Each row is a point on a landscape with many valleys, with its height.
A ball rolls from a point to the lowest of its 2 nearest points, and stops where none of them is lower. Distance is the straight distance between rows; heights are no part of it.
K116 h=653: [-18 -50  -7  -4   6  -6  13  21 -10   8  29  -7  -2  19 -23  -9   6 -28
  -5  15 -40  15  -1  -4  -8  14  -9  10  18  35  34 -47   1 -29   0 -34
  49  19  -9 -13  14  31 -29  10  80   6 -45  -4  39 -59]
K534 h=353: [ -9 -21  36  61  46 -40  38 -20  44 -30  -6   8  13   0  27 -61 -10 -21
  -7  32 -61   2  21  33  35  19  66 -42  94 -22   3 -36  -8  14   4  23
  52  28   3   9 -43 -35 -34  27  37  -5  24 -57  20 -33]
K191 h=69: [  0  -9  30  36  43  19  37 -24   5 -38  35 -13  23 -20  37 -75   7  -3
  24  54 -29  12   4  50  10  43  24 -11  99 -33  14  -9  -8  24  23  14
  21   4   8  -9 -41  -4   0  32  41 -29  38 -14  33 -11]
K798 h=388: [ 12   3 -40 -18  28  38  15   7  -7  25 -48 -29  -1 -37 -18 -22   3  47
 -23 -13   3   5   9 -19   6  -4 -29  11 -14  25  38   1   8 -17  16 -24
  45   9   4 -18  21  59  17  23  68 -59 -25 -24  10   5]
K933 h=599: [ 12 -33 -11  29 -12 -37 -28  -4  39   6 -32   7   7 -16  24  15 -11 -31
 -19 -16  13 -46  20 -11  25 -33  42 -64   8  -9  -7 -25   1  17 -32  22
  12  24  -8   7 -19 -42 -48 -18  -7   8  -6 -16 -23 -30]
K920 h=339: [  3  18  25  15  15 -68 -12   0  11  -7 -38  56  19  28  27  44 -14  -3
  22   4  -1  20 -16  49 -28 -20  29   2 -15  -5 -27   3 -35  10 -54   0
   1 -17 -49  -8  -8 -58  -8 -23 -99  49   7 -19   4 -27]
K941 h=556: [ 10 -27 -15  13   0 -28  -1 -16  19  16 -48 -21  -3 -44  14  -6 -19  -8
 -30 -12  18 -45  19 -24  47 -34  32 -76   9   8   8   0  14  18 -11   2
  31  27  -9   8 -11 -30 -40  -9  36 -31  11 -16 -39 -23]
K249 h=275: [-20  22  37 -10  -7 -43  -8 -13 -38 -11   6  17  19   2  20  19 -22  29
  35  27  28  24 -26  56 -14 -16  -2   6  -7  -7 -12  73 -11  15  -4  -3
 -11 -18 -30 -10  -8 -31  35 -13 -66  26  42   2  12 -17]
K431 h=721: [  8   9  -7 -11  13  32   0  13 -19 -23   7 -31  -6 -19 -52 -49 -14  41
 -28 -13 -36 -15  17 -21  38  30  35  45  22  61  37 -24   2 -44  61  22
  23 -17  34  -3  20  55   4  22  47 -14 -14 -16  57   9]
K396 h=434: [ 26  -9  11  28  24 -14  30  -2   0 -14 -50  21 -10 -28  18 -67 -12  15
  -3   5 -15  28 -19  43 -11  -4  43  -5  36  -6  10 -13 -26  10  13 -20
  31  -7 -21  -2 -37   3 -38   3   6 -13  12 -27 -13 -29]
K14 h=771: [-25 -39 -23   4  73  34  16  16  12   4  -4  -5   3  -4  13 -42  29  12
  14  32 -14  43 -24  31  -9  23 -13  27  40   8  34 -21  -3 -14  18 -60
  42  10  -2 -25   4  52 -19  44  56 -25 -27 -36  27 -21]
K219 h=675: [ 10  -8  11  15 -79 -32  11   9 -28  17  51  -7  -4 -13  -4  30  -2 -30
  -7  16   7 -64  15 -10   3 -18 -18 -33   8   6   5  15 -10  15 -17  51
  -5  -2   5 -15 -34 -39  29   4  -7  -5  53  36 -23 -15]
K314 h=459: [ 15 -16  27   7  32 -35   9  18 -13 -32 -25  15  -2  14  18 -34  -9   5
  15  31 -27  52 -19  60 -13  -3  36  19  15  -4  -1 -17 -22  -1   5 -27
  11  -2 -25  -9 -22   2 -32   2 -32  30   1 -32   6 -38]
K882 h=326: [-11   0   0 -37  10  37 -28  40 -12  -4  17  -4 -20  26 -18  -7  19  25
  -1 -11 -20  38   2   7 -18  16 -11  67 -34  47   1   6  -3 -58  41 -26
   6   5   6   4  32  52  -3 -11  24  29 -62 -32  51  -8]
K140 h=320: [ 19  -7  -2   4 -39  17  21 -14   4   3  21 -47  -9 -32   4 -13 -17 -33
 -27  -1   0 -56   7 -19  20   4  24 -41  35  -3  12 -16   2  -1   6  38
  12  15  18  -4 -23 -11  -8  12  43 -25  21  -1 -28  -7]
K788 h=444: [  7   6 -10  -6  15   9  23 -19 -20  12 -58 -32  -4 -55 -11 -28 -12  30
 -16  11  10 -11  -8  -1  22 -14  -5 -12   9   9  34  10  -4   3  11 -23
  40  10   1 -16   5  26   6  19  47 -44  11 -15  -8  -3]
K584 h=550: [ 16  32  -8 -31 -14  12 -25  20   1  12 -33  12   7  21  -4  29   9  23
   7 -40   8  19 -24 -14 -41  -4 -18  36 -50  30   1  20   2 -24  -6 -38
 -18 -20 -29  32  28   2   5 -32 -53   1 -31 -18  -8  32]
K292 h=282: [-15 -20  15 -26  44  24 -44  31 -13 -28  17  -8 -18  24   1 -23  13  25
  14  26 -19  59 -29  36  -7  27   7  58  -1  22  -4   9 -23 -34  43 -47
   3  11  19  -5  15  44 -19  -1  -5  29 -41 -38  47  -8]
K346 h=341: [ -2  25  14 -10 -36 -37  -8 -10 -45   2  -2  -4   5  -8  -9  10 -19  23
   7   1  26  -9 -21   9   1 -22  -9  10 -16   3   7  37 -13  -8  -2  -2
  -9 -12 -13 -10   6 -13  23 -12 -49   9  40  16  -6 -14]
K318 h=209: [ 40  22  -7   1 -42  36  17  -1  11  10 -13   4 -18 -18  -4 -35  -3 -11
 -20 -52  16 -15  -6 -16 -25   1   1  -8  -3  -2   1 -13  10  -4  17  31
 -17 -23   4  17 -15  11 -10 -18   7 -13   2  20 -31  17]
K141 h=500: [-15  36 -30 -19   3  29 -10 -17 -15   5  -5  -7  -2  -3 -10  22   7  19
   7 -22  46  12 -14 -15  -2   0 -51   5 -40 -38 -10  38  21   4   6 -11
 -31  -6  16  12  18  10  40 -13 -41  -8  22  16 -34  50]
K644 h=127: [-31   4  20  -2  48  39 -13 -15  17 -45   0 -36   4  -1  25 -21  -9  13
  27  33  20  37  -7  33  28  16  33  -4  13 -41 -11  -5  11   3  12 -10
 -34  10  20 -24  -1  23  -3  15 -22  19 -10 -11  18  19]
K718 h=248: [-18  38 -30 -16 -28  50  -7   5  -3   7  53   7 -11  33 -10  43  57   0
  -4 -50  17 -17  14 -24  -4  19 -44  27 -32 -25 -25  41   5 -16  -1  29
 -61 -26  23  20  19  14  42 -13 -40  43   2  15   2  41]
K301 h=504: [  1  -8  -8  -4  11 -26   7 -29  -6  17 -80 -22   0 -43   4  -1 -26  13
 -15  15  21 -19   0 -25  38 -45  -1 -50 -13  -3  14  21  11  24 -18 -22
  23  12 -12  -6   8 -16   1   8  27 -49  19  -6 -44   7]
K223 h=14: [-38  29  17  -1 -13 -14   1 -39 -25  10  27 -22   1 -15 -10   7 -30  -7
   8  10  64 -19 -19   9  34   3 -20 -12 -17 -25  -5  45   4 -15  18  58
 -31  -3  -5 -18  12 -27  52  12 -74  12  63  42 -16   6]
K472 h=702: [ -4 -29   4   7  26   8 -13  19 -14 -35  17 -20   9  10 -48 -62  -9  26
 -15  10 -75   4  12 -13  25  45  38  44  56  66  33 -55  -1 -45  60  -1
  32 -18  23  -3  15  36 -23  28  52 -13 -15 -15  61  -1]
K804 h=400: [ -6   4  -1  10   6 -36 -15 -33  22  19 -47  21  13 -15  15  19 -30 -12
   7   1  47 -28   4 -22  23 -33 -13 -58 -27 -26 -15  15  15  41 -32  15
  -8   3 -20  10  -9 -48   2 -12 -46 -34  34  30 -64  22]
K305 h=652: [  6  19  -6  20 -69 -24  -7   1 -13  28  38  12  -2   4 -24  38  12 -36
 -14 -29  29 -64   8 -32 -13   3 -26 -10  -4  12   1   4 -18  -4 -19  58
 -27 -19   4  -9 -19 -42  29  -8 -56   9  52  51 -40   9]
K242 h=231: [ 13 -38   6  -7 -22 -58 -30  28 -26  10 -39  19   5   7 -14  32 -18  -5
 -14 -10 -19  -8  -4  -5 -17 -41  28   1 -19  44  10 -14 -25 -14 -19 -27
  36  -4 -33   4  15 -18 -40 -30   0  14 -17 -20   1 -56]
K593 h=340: [  5   2  -1  20  15 -68 -14 -30  33  16 -72  39   4 -13  28  16 -38   2
  -7 -17  47 -17  -1  -1  35 -50  12 -58 -25  -7 -21  19  -7  29 -36  19
   0   5 -35   8  -2 -59 -26 -15 -67  -4  25  -5 -37 -13]
K756 h=788: [-22 -35 -15 -13  70  40   4  35  22   6 -21  -1  -8  15 -10 -35  12  22
   2  17 -25  46  -9   5  -2  23  -6  30  -2  45  39 -32   8 -45  24 -56
  37  13 -14 -20  17  58 -22  38  55 -11 -69 -43  32 -16]
K673 h=527: [ -5  31  -2 -32   8  27 -29   3 -15 -12  -8 -11   1   7   5   8   3  27
  11 -22  32  29 -30  11 -18  -2 -14  27 -30  -3  -6  28  -1 -19   4 -31
 -30 -10  -1  10  21  22  12 -23 -58  19 -10 -11   0  29]
K122 h=203: [ 26   7 -39 -19 -27  46  20   8  24  16   7 -27 -11   0  -8  16  15 -28
 -29 -21   4 -34  34 -65   4   2 -42 -23 -29 -17  -8 -10  48   9 -19  29
 -27  13  15  18  -9  11  27  17  54 -39 -14  14 -42  47]
K849 h=135: [ 26   3   7 -10 -11 -42 -20  12 -22   3 -67   8  -4 -16  -3  -5 -38  16
 -17 -26  14  -7 -21  -1   0 -36  34   2 -18  39  10   2 -23 -18  -4 -18
  19 -12 -34   0  12 -17 -28 -22 -43   5   3 -17 -23 -27]
K110 h=288: [-19  -5  33   5 -24 -76 -20   2 -31  16   0  32  21  13  14  67  -8   8
  27  47  -8  -9   2  25 -24 -43   0   7 -12  14 -14  38 -18  29 -48 -23
   7  -8 -40  -5   6 -44  14 -18 -27  12  30  14   9 -18]
K973 h=110: [-27  12   0  -9   3  40 -16 -17  20  -4   7 -21  18  19  31  39  12 -29
  33   1  40  -3  11 -10  -5  10 -24 -31 -25 -41 -20  -9  33  21 -44  12
 -51  -2   4  -5   4 -17  20  -5 -39   7  -2  34 -31  39]
K42 h=273: [ 34  13  -2  18 -36  37  23   0   7  -4  23   3 -13 -13  21 -29   0 -29
   2 -18   6 -12   0  11 -37  18   6 -27  30 -27  -6 -21  11  24  11  35
 -12  -6  13   2 -47  -6  -5 -15  10  -8  19  32 -32  11]
K241 h=630: [-28 -58   5 -15  42 -13  -3  19  -4  -3  10   7  -2  31  -5  10  15 -28
  10  41 -41  39 -17  17 -14  -5  -3  14  -4  21  11 -48   2 -26 -12 -54
  34  28 -24 -18  22  27 -29   3  41  30 -58 -13  24 -46]
K435 h=192: [ -7  13  43   2  -9 -82  10  -1 -30   8 -14  45  18   8  26  30 -21  29
  47  43  -3  25 -12  56 -33 -27  -2   0  -5   2 -18  77  -7  53 -25  -8
   5 -34 -54  -5 -30 -63  30 -17 -51  26  44   6  12 -19]
K246 h=604: [-24 -41  11  -4  38 -33  -4   6   9  -6 -25  -7   6  27  19  31   1 -17
  12  44 -25  27  -4  18   3 -30  20 -10  -7  -8   1 -39   3  -2 -47 -39
  18  29 -26 -13  15   1 -25   1  11  30 -43 -20   8 -41]
K54 h=678: [ -1 -42  10  14  23 -10  10  24   5 -23   5  -3   3  10 -26 -56  -3 -13
  -7   5 -55  16  -1  -2   3  32  36  21  49  42  37 -61 -10 -29  29 -18
  44  -7   3  -3   1  23 -45  18  63  -3 -22 -26  36 -33]
K409 h=570: [-23 -37  20  25  28 -48   5  -2  36   0 -38  11  10  28  35  37 -16 -24
   8  37 -19   4  17  24  16 -32  37 -47  -7 -30 -18 -46  -7  17 -67   6
  12  31 -18 -14  -1 -33 -26   0 -10  42 -28 -31   8 -50]
K515 h=385: [  6   0   2  18  10  29  27 -26  18  -1   2 -45   0 -55  16 -37 -13 -27
 -28   3  -2 -48   1 -11  31  10  44 -53  70   3  28 -17   0  -5   8  27
  43  30  16  -4 -20  -8 -15  23  74 -50  20 -22 -20   2]
K337 h=580: [  4 -52 -23  16   8 -40   9  22   4  18 -36  22  -5   4  27   5   3 -10
  -7  19 -35  14   8  13 -19 -27  12 -23  15  -5   9 -22  -3  41 -26 -48
  48  18 -19   3 -28  -6 -42  -4  49 -12  -7 -10 -17 -38]
K206 h=256: [ -6  -2 -10 -20  -3  -6 -17  23 -10   9  53  36  16  32 -10  82  33  19
  31  -1 -25  17  14  -1 -47  -7 -52  46 -45 -18 -27  12  -7  30 -26 -67
  -3   5   4  38  18  16  17 -24   2  -8 -19  16  14  41]
K210 h=532: [ -7 -17  37  21   4 -49   0  -3  15 -24 -32   6   8  11  17   4 -30 -11
   6  24  -9   2   1  24  23 -25  60 -22   9 -16 -12 -26 -14   0 -27  16
  -2   2 -22 -15 -11 -29 -28  -3 -36  32  -9 -23  12 -47]
K20 h=381: [ 13  44 -19 -30 -13  72   8   2   7   5  -7  11 -22  15  -4 -15  40  34
 -14 -58  21  27   0 -21 -19  13 -36  33 -49  -8  -5  42  25 -20  38   8
 -40 -22  20  28  15  44  32 -14  -9  12 -24  -8   6  50]
K487 h=352: [ 11  39  -7 -24 -15  57  -7   2 -15 -13  20  -4 -34  -1 -18 -36  16  35
 -18 -44  23  12 -11  -1   2  21  -8  43 -21  -6  -6  38  -3 -30  47  26
 -40 -20  45  16  10  52  29  -7 -17  36  -1  -2  18  33]
K231 h=217: [-21 -18  20  -5  68  32 -33   8  15 -54  -3 -13 -12  16  13 -45   4  40
  18  35 -20  62 -21  34  20  22  38  34  27  -7 -11  -9  -9 -17  44 -36
 -16   2  26 -19   1  36 -23  21 -21  16 -30 -29  34  19]
K457 h=202: [  1  -8 -23 -25 -10   0   2  24   1  11  49  13   8  23 -23  71  26   6
  11   5 -22  -6  40 -32 -10 -10 -53  27 -46 -27 -20   7  21  35 -37 -43
 -12  26  25  32  12  16  35   1  46 -33 -19  26   2  45]
K595 h=247: [ 22   0  15  14   2 -45   3 -27   9  -1 -61  12 -10 -46   7 -30 -46  11
 -22 -26  38 -17 -17   5  33 -37  43 -46  -3   4  -2   5 -12   1   4  18
  17   0 -24   1  -1 -32 -33 -16 -37  -8  18  -7 -40 -17]
K700 h=333: [ 29   4 -36 -12 -17  30  19  14  11  23 -42 -17 -11 -20 -25 -23  -3  17
 -37 -44   1 -16  27 -38  -2  -8 -13 -12 -17  27  21 -13  16 -12  18   8
  28  -6  -5   8   0  32   1  -4  73 -52 -25  -5 -16   8]
K163 h=577: [ 12  12  -4  -4  -4 -22 -33  13   8  11 -28  37  24  29   9  53   7   0
  22 -26  -2  14 -18  -4 -54 -12  -4  22 -29   9 -12  -4 -17  14 -41 -44
  -6 -24 -39  22   8 -31 -15 -35 -67   8 -18   4 -24  23]
K66 h=271: [ -11   30   16   12    4  -81  -14  -24   15   13  -42   57   26   19
   23   49  -28    8   20    1   25   -1  -15   16  -19  -25    7   -7
  -20    2  -16   37  -23   31  -48   -5   -4  -26  -50   -5    3  -66
    9  -19 -105   16   33    5  -21    2]
K810 h=437: [ -2  -7  38  45  43 -31  24 -33  52 -37 -21 -18   5 -18  16 -46 -41 -10
 -14  24 -31 -19  15  10  65   3  83 -51  68 -22 -11 -29   2   2  11  34
  25  26   7  -3 -19 -34 -35  18  11 -13   7 -45   4  -7]
K316 h=673: [-28 -51 -14  -6  19  21   4  23 -13 -10  70   9 -12  20 -17 -27  27  -9
  -2  22 -42  36  -1  10  -5  40 -36  50  21  34  18 -28  -5 -36  36 -32
  33  17  14 -12  14  54 -17  19  78  18 -44  -4  70 -48]
K27 h=128: [ 31  20   9   7 -10  17  -3  -5  25  -9 -52  21  -9 -10   4 -34 -15  -7
  -6 -52  33   8 -21 -11 -10  -7  30 -13 -10   2  -5 -22   4  -8  -1  10
 -25 -27  -9  15  -5   0 -34 -29 -41   3 -17   6 -31  15]
K65 h=168: [-29  33 -20  -2   8  24 -20 -21  18  13  22  14  32  29   3  63  24 -12
  41 -24  34  -9  10 -28 -14  32 -47 -15 -42 -27 -25  11  18  30 -44  -6
 -59 -18   7  19  12 -28  36 -11 -61  -2  18  39 -37  63]
K978 h=751: [-10 -16 -43  10  48  77  16  12  15  10  16   0  -9  -5  26 -38  41  18
  11  14   0  41  -7  24 -18  36 -43  35  39 -20  16  -3   1   7  25 -39
  22   3  24 -13  -1  64  -1  42  65 -32 -25 -25  43   1]
K446 h=335: [-11   4  -4 -44   5  29 -31  38   3  22  22  14  -9  42  -6  32  41  12
  -3 -16 -29  45  16 -10 -43   1 -37  49 -70  53  -8  13   7 -52  23 -32
   8   4 -17  25  53  35   7 -29  21  15 -92 -30  46   0]
K660 h=140: [ 14   8 -36 -19 -13  31  12  20  21  14   6   2  -1  12 -18  31  27  -1
   3 -18   1  -5  31 -48 -11  -2 -59   5 -51 -36 -18   9  42  38 -22 -19
 -25  13  26  33  -9  19  39   9  48 -55  -8  20 -26  62]
K5 h=470: [  6 -31   3   1 -30 -44  19  20 -67  12  39   9   3  -5  12  11  20   8
  18  51 -38  18   2  36 -31 -13 -41  19  17   5   7  25 -13  32  -6 -38
  31   3   1  -9 -18  11   9  -1  46  -4  22  15  25 -44]
K275 h=764: [ -3 -12 -10 -18 -14  38   9  18   5  -8  50 -49 -11   9 -28  -6  15 -20
 -24  -4 -30 -13  20 -28  26  29  11  23  15  21  24 -37  19 -34  15  16
   5  14  31  -8  26  39   3  29  81   7 -47   2  49 -16]
K229 h=688: [ 13 -29   2  17 -85 -40 -18  31 -22  20  48  12   1   7 -17  71  18 -34
  -7   2 -14 -59  22 -21 -23 -27 -15 -11   1  23   1 -12 -23  13 -42  19
   3   0   4  -5 -16 -31   4 -19  10   1  14  34   1 -23]
K370 h=305: [ 28  19  -2 -10 -36  60   4  -6  35  12  -8 -25 -13  -6 -22 -12 -11 -47
 -35 -45  28 -45  11 -73  18   9  16 -33 -13  19   5 -29  24 -25  11  71
 -45  -7  21  11   8 -15 -11   4  15  -3 -20   8 -35  29]
K557 h=302: [  2 -16  19 -15  -1 -75 -29  19 -33  21 -31  22  12  15  -3  63 -10  10
   5  33 -20  -1 -10   6 -28 -53   4  18 -23  35  -9  14 -17   7 -33 -51
  25   6 -39   0  23 -23 -12 -17 -13   8  -2 -11  -3 -29]
K679 h=628: [  0 -25   3   9  26 -67  14   6   5  13 -70  17  -1  -6  32   5 -15  14
  -5  34 -20  14   8  24  12 -57  28 -30  -1  -5  -8  10  -3  37 -32 -34
  35  16 -32  -3 -10 -26 -27   5   8   6   2 -34 -19 -44]
K530 h=259: [ 35   7 -29  -8 -42  42  16  -9  20  15  23 -41 -20 -25  -5   6  -7 -50
 -42 -25  14 -61  12 -56  13   5 -12 -49   3  -3  -1 -21  22  -6   0  60
 -11  16  21   7 -17 -15  13  16  44 -20   6   7 -60  22]
K388 h=318: [  8  40  12  -9 -32  55  -5  -2  -4 -18  31   4 -14  10 -18 -27   5  -3
  -1 -41  21   6 -15  -7  -7  27   9  28  -1  -8 -12   5   8 -22  35  41
 -69 -30  37  13   7  13  12 -11 -47  35   3  32  13  34]
K793 h=210: [-18  39 -31  -1 -25  48  -9  -8  16  25  42   9  17  38 -14  68  54 -29
  12 -43  20 -23  22 -54 -18  37 -53   6 -34 -13 -21  11  15   5 -36  25
 -75 -20  18  19  18 -25  36  -7 -48  20   8  41 -22  62]
K547 h=233: [  6  26   1  14  25  73  22 -33   5 -20   9 -19  -8 -39  21 -58   1  15
  21   7  27  16 -16  37 -12  25  -5  -7  30 -54  -5  13  11  22  33  18
 -18   4  29 -15 -27  24  13   5   6 -12  24  20 -15  34]
K454 h=408: [ 16  -8  10  -6 -34 -29   9  12 -53   1  -3  -5  -2 -17   3 -14  -1  18
   0  18 -12  13 -17  24 -16 -14  -2  16   5  10  17  20 -14   7   6 -24
  20  -8  -6  -9 -14  12   0  -4   8  -2  25   0  11 -34]
K809 h=443: [  0  21 -17   3  -6  -1   6 -33   3  30 -20  -1   1 -29  -8   6 -20 -12
  -5 -12  51 -21  -5 -31  17 -12 -43 -36 -34 -34 -12  15  16  14  -4  29
 -18   0   1  10   6 -34  31  -7 -40 -39  47  51 -81  40]
K753 h=693: [ -9 -36  -8 -15   3  -4  -1  22 -64  -7  88  12 -17   6  -2   0  31   6
  -1  33 -40  46  -6  33 -18  21 -56  50  14  15   5  14 -22 -13  21 -31
  34   8  20 -14   1  49 -11  -3  56  26 -13  -3  66 -57]
K10 h=752: [  3  12  -5 -26 -27  54   7   7   9 -15  38 -54 -13   3 -25  -5   9 -16
 -26 -20  -3 -40  18 -41  36  15  21  12   1  16   8 -22  22 -32  21  45
 -38   2  36  -5  24  28  16  24  34  18 -26   7  28  13]
K424 h=401: [  3  12  46   5  31 -48   4   6  -4 -35 -23  28   9  25  28  -4 -29  14
  31  31 -11  47 -22  75 -11  -9  42  15  -2 -21 -27   2 -25   3 -16  -4
  -9  -6 -35 -14 -19 -34  -5  -5 -87  53   6 -25  20 -31]
K441 h=489: [ -6  -8  41  27  27 -31  -3 -20  40 -47 -30 -25   9   2   4 -25 -45 -10
  -2  29 -17 -10   8   1  54  -6  79 -34  32 -23 -17 -48   4  -9  -3  30
 -13   9   3 -11   0 -23 -30  10 -26  14 -14 -18  10 -12]
K365 h=283: [-19  25   9 -14 -28  76 -21   9   7  -9  48  -3   1  34   0  27  39 -14
  17 -33  17   9   3 -15  -5  24  -5  18 -13 -13 -23   6  11 -20   2  24
 -76 -12  36  11  24   5   5 -10 -28  57 -21  19  29  37]
K622 h=162: [  6  46  -2   1  12  80  19 -39   0 -10  41 -27 -23 -35  -2 -47   0 -10
   1 -10  39  -6 -14   2   7  33 -19 -15  11 -55 -19  19  17  -4  48  61
 -43   9  51  -8 -15  13  37  12 -15  11  33  40 -38  47]
K105 h=732: [-11 -19 -40 -12  24  40  -3  31  -5  10  32   7 -21  15  17 -13  41  20
   4   8 -18  55  -5  22 -31  23 -61  53  -3  -2  -5  18  -2 -10  29 -53
  29  14  14 -10   6  64  -1  10  55 -10 -41 -21  43 -12]
K878 h=529: [ -4 -62  -5  13  -5 -50  18  27 -27  21  18  36  -1  14  17  19  13 -12
  18  51 -55  17  12  25 -40 -19 -22  -1  14  -2   1  -9   5  59 -27 -59
  51  20 -17   5 -27  -8 -20   4  67 -16  -4  25   2 -37]
K374 h=31: [-24  21  22  -8  34  46 -15 -26  31 -28  -9 -25   7  10  28  -1  -9 -20
  36   3  44  21  -7   2  24  13  20 -29 -12 -45 -18 -18  30  -1 -15  17
 -61   0  12 -13   9   3   3   1 -56  21 -19  14 -13  38]
K780 h=664: [ 13 -54 -13   5 -67 -25 -15  37  -5  24  33   8  -5  13 -26  50  15 -40
 -20 -12 -36 -39  21 -31 -26 -26  -4 -10   2  27   7 -40  -4  -4 -30   4
  25  11  -4   9  -3  -9 -21 -25  56  -7 -33  19  12 -42]
K643 h=631: [ -3  36 -13  15 -53 -47 -13 -10 -15  33  28  44  20  14 -42  59  14   5
  -1 -33  18 -47  -1 -33 -19   4 -37  21 -25  12  -6  23 -24  13 -28   4
 -23 -23  -1  13   4 -39  39 -17 -66  -8  61  46 -36  35]
K805 h=301: [ -9  -1 -11 -26  13  16 -30  35   0  21  29  27   4  42   1  60  43  10
  22  -6 -34  48  -5   3 -64  -2 -47  47 -54  18 -27  10   7 -10  -4 -70
  -5   3 -21  37  29  19   1 -37  -5   4 -65 -20  25  27]
K517 h=713: [  7 -15 -43 -10  -3  18  10  21 -42   3  59   2 -27  -1  -6 -12  42  20
 -11   6 -23  20  13  17  -8  25 -58  56  16  -5   4  33 -14  -6  28 -19
  34   2  35 -12   2  67  14  19  67   2 -11  -7  63 -31]
K326 h=667: [-16  -8  22  11  34 -61  32 -21   0   5 -80 -18  -3 -26  20 -23 -29  18
  -8  41  -9   5  -4  22  48 -41  50 -34  17   8   7  21  -4  11 -15 -16
  37  11 -35 -14  -1 -21 -16  25  22   4   9 -55  -5 -42]
K554 h=635: [ 23 -43 -18  12 -59 -22 -30  18  10  21  -5  -8   5 -11 -11  26  -7 -35
 -30 -36   5 -57  19 -33  10 -28  28 -44  10  27  10 -25  -6   1 -12  20
  19  11  -2   3 -13 -28 -39 -19  33  -5  -8   2 -12 -36]
K328 h=101: [ -33   32   18   12  -10  -44   -3  -44    1   23   -3   18   18    4
   -3   19  -40  -10   18    0   69  -16  -24    2   15   -7  -13  -18
  -20   -5   -3   39  -13   -6   -9   47  -22  -19  -31  -20   19  -49
   29   -6 -100    7   55   43  -24    5]
K614 h=102: [ -6  33  -5  -8 -15  31  12 -30 -28  -2  50 -34 -25 -25 -20 -11   2  -4
 -11  -3  42 -26  -7  -1  26  19 -28  -8  -3 -43 -11  31   5 -10  35  64
 -36   6  35 -13  -7   4  53  14 -38  16  52  36 -23  14]
K151 h=473: [-15  30 -24  -6   3  -1   3 -35 -19  25   4   7  12 -13 -26  32   2   9
  11   0  44  -8   2 -29   7  -2 -67  -9 -42 -54 -16  38  22  32   4   7
 -23   9  18  18   9 -28  68   6 -43 -28  61  42 -63  64]
K828 h=215: [  4  12  22  23  23  46  28 -35  -8 -39  43 -25   6 -40  25 -68  -7   5
  20  38  -1  10  -3  52   3  46   8  -3  69 -43  -4  18 -13  25  44  29
  -6   3  30 -19 -38   8  19  22  17 -15  50  13  21  14]
K252 h=778: [ 13  16 -35 -13   1  60  34  19  16  10  38 -16 -14   2 -28 -39  32   9
 -34 -26 -28 -12  44 -25  14  26  -5  42  12  33  29 -18  21 -32  41  31
  25  -5  27  -5  23  68  19  45 101  -9 -52 -21  66 -11]
K899 h=232: [ -2 -30  33  43  31 -21  18  -8  23 -50  33 -16  23  17  18 -62  -3 -23
   7  47 -65  10  10  23  17  49  54 -10 106 -17   8 -53   0  10  21  19
  23   6  12  -7 -37 -17 -28  23  33 -12  17 -19  32  -8]
K763 h=280: [ 32  33 -14 -16 -12  66  20  -4  27  15 -38 -27 -15 -14 -25 -34  -5   3
 -38 -57  21 -19  20 -58  13   5   1 -17 -34  29  15 -15  31 -31  24  54
 -20 -17  10  17  15  28   1   0  58 -27 -30  -4 -22  33]
K390 h=26: [ 30  13  22  -7  -7  -6 -10   6  -6 -20 -50   1 -10 -20 -23 -42 -39  16
 -11 -32  18   1 -25  -9  10  -7  49  10 -11  31  16 -17 -13 -31  21   5
  -5 -23 -10   5   7   3 -23 -16 -44   7 -11  -6 -12   0]
K468 h=738: [ -1  17   0 -14   6  51  -3 -14  -5 -35  27 -57 -15 -20 -36 -36  -5  22
 -29  -4 -14 -26   9 -24  55  29  30  29  30  17  12 -14  12 -28  52  35
 -22  -1  59  -5  21  43  17  34  29   1   2   3  36  29]
K722 h=351: [ 19   0  23  27  -2   5  29  -9   2 -26  -2   0  -2 -17  35 -54 -14 -12
  15  12   2  12  -5  44 -14  11  31 -23  43 -32  -4 -14  -3  33  14  14
   3  -6  -6 -10 -47  -7 -16  -8  -7  -3  29  11  -6 -16]
K3 h=187: [-28  31   1  24 -12 -71 -24 -40  34  32 -12  45  32  24   1  53 -19 -16
  23  -6  52 -34  -1 -18   1   4 -12 -23 -22  11  -7  27 -30  28 -47  30
 -14 -24 -33 -19   1 -77  11 -19 -99  -1  54  47 -32  17]
K895 h=610: [  2  34  -2  -3 -24 -62 -25  -8 -14  20   0  53  36  17 -31  73  -7  27
  16 -16  15 -27 -21 -18 -31  -8 -26  31 -35  20  -6  35 -30  22 -33 -43
 -10 -19 -25  25  22 -43  20 -23 -71 -13  44  20 -28  42]

For each start below, name the point where the ball stops.
K679 => K435
K753 => K191
K388 => K374
K314 => K223
K275 => K191
K756 => K191
K229 => K763
K219 => K390
K141 => K390

Call two points neighbours if one is among the 2 nearest of the other. Go from one point of each pair to the other, from neighbour to neighbour, staying as low as possible. Name the highest point that can't be avoided.
K223 and K435 => K314
K374 and K660 => K446
K763 and K660 => K370
K390 and K435 => K557
K223 and K191 => K547
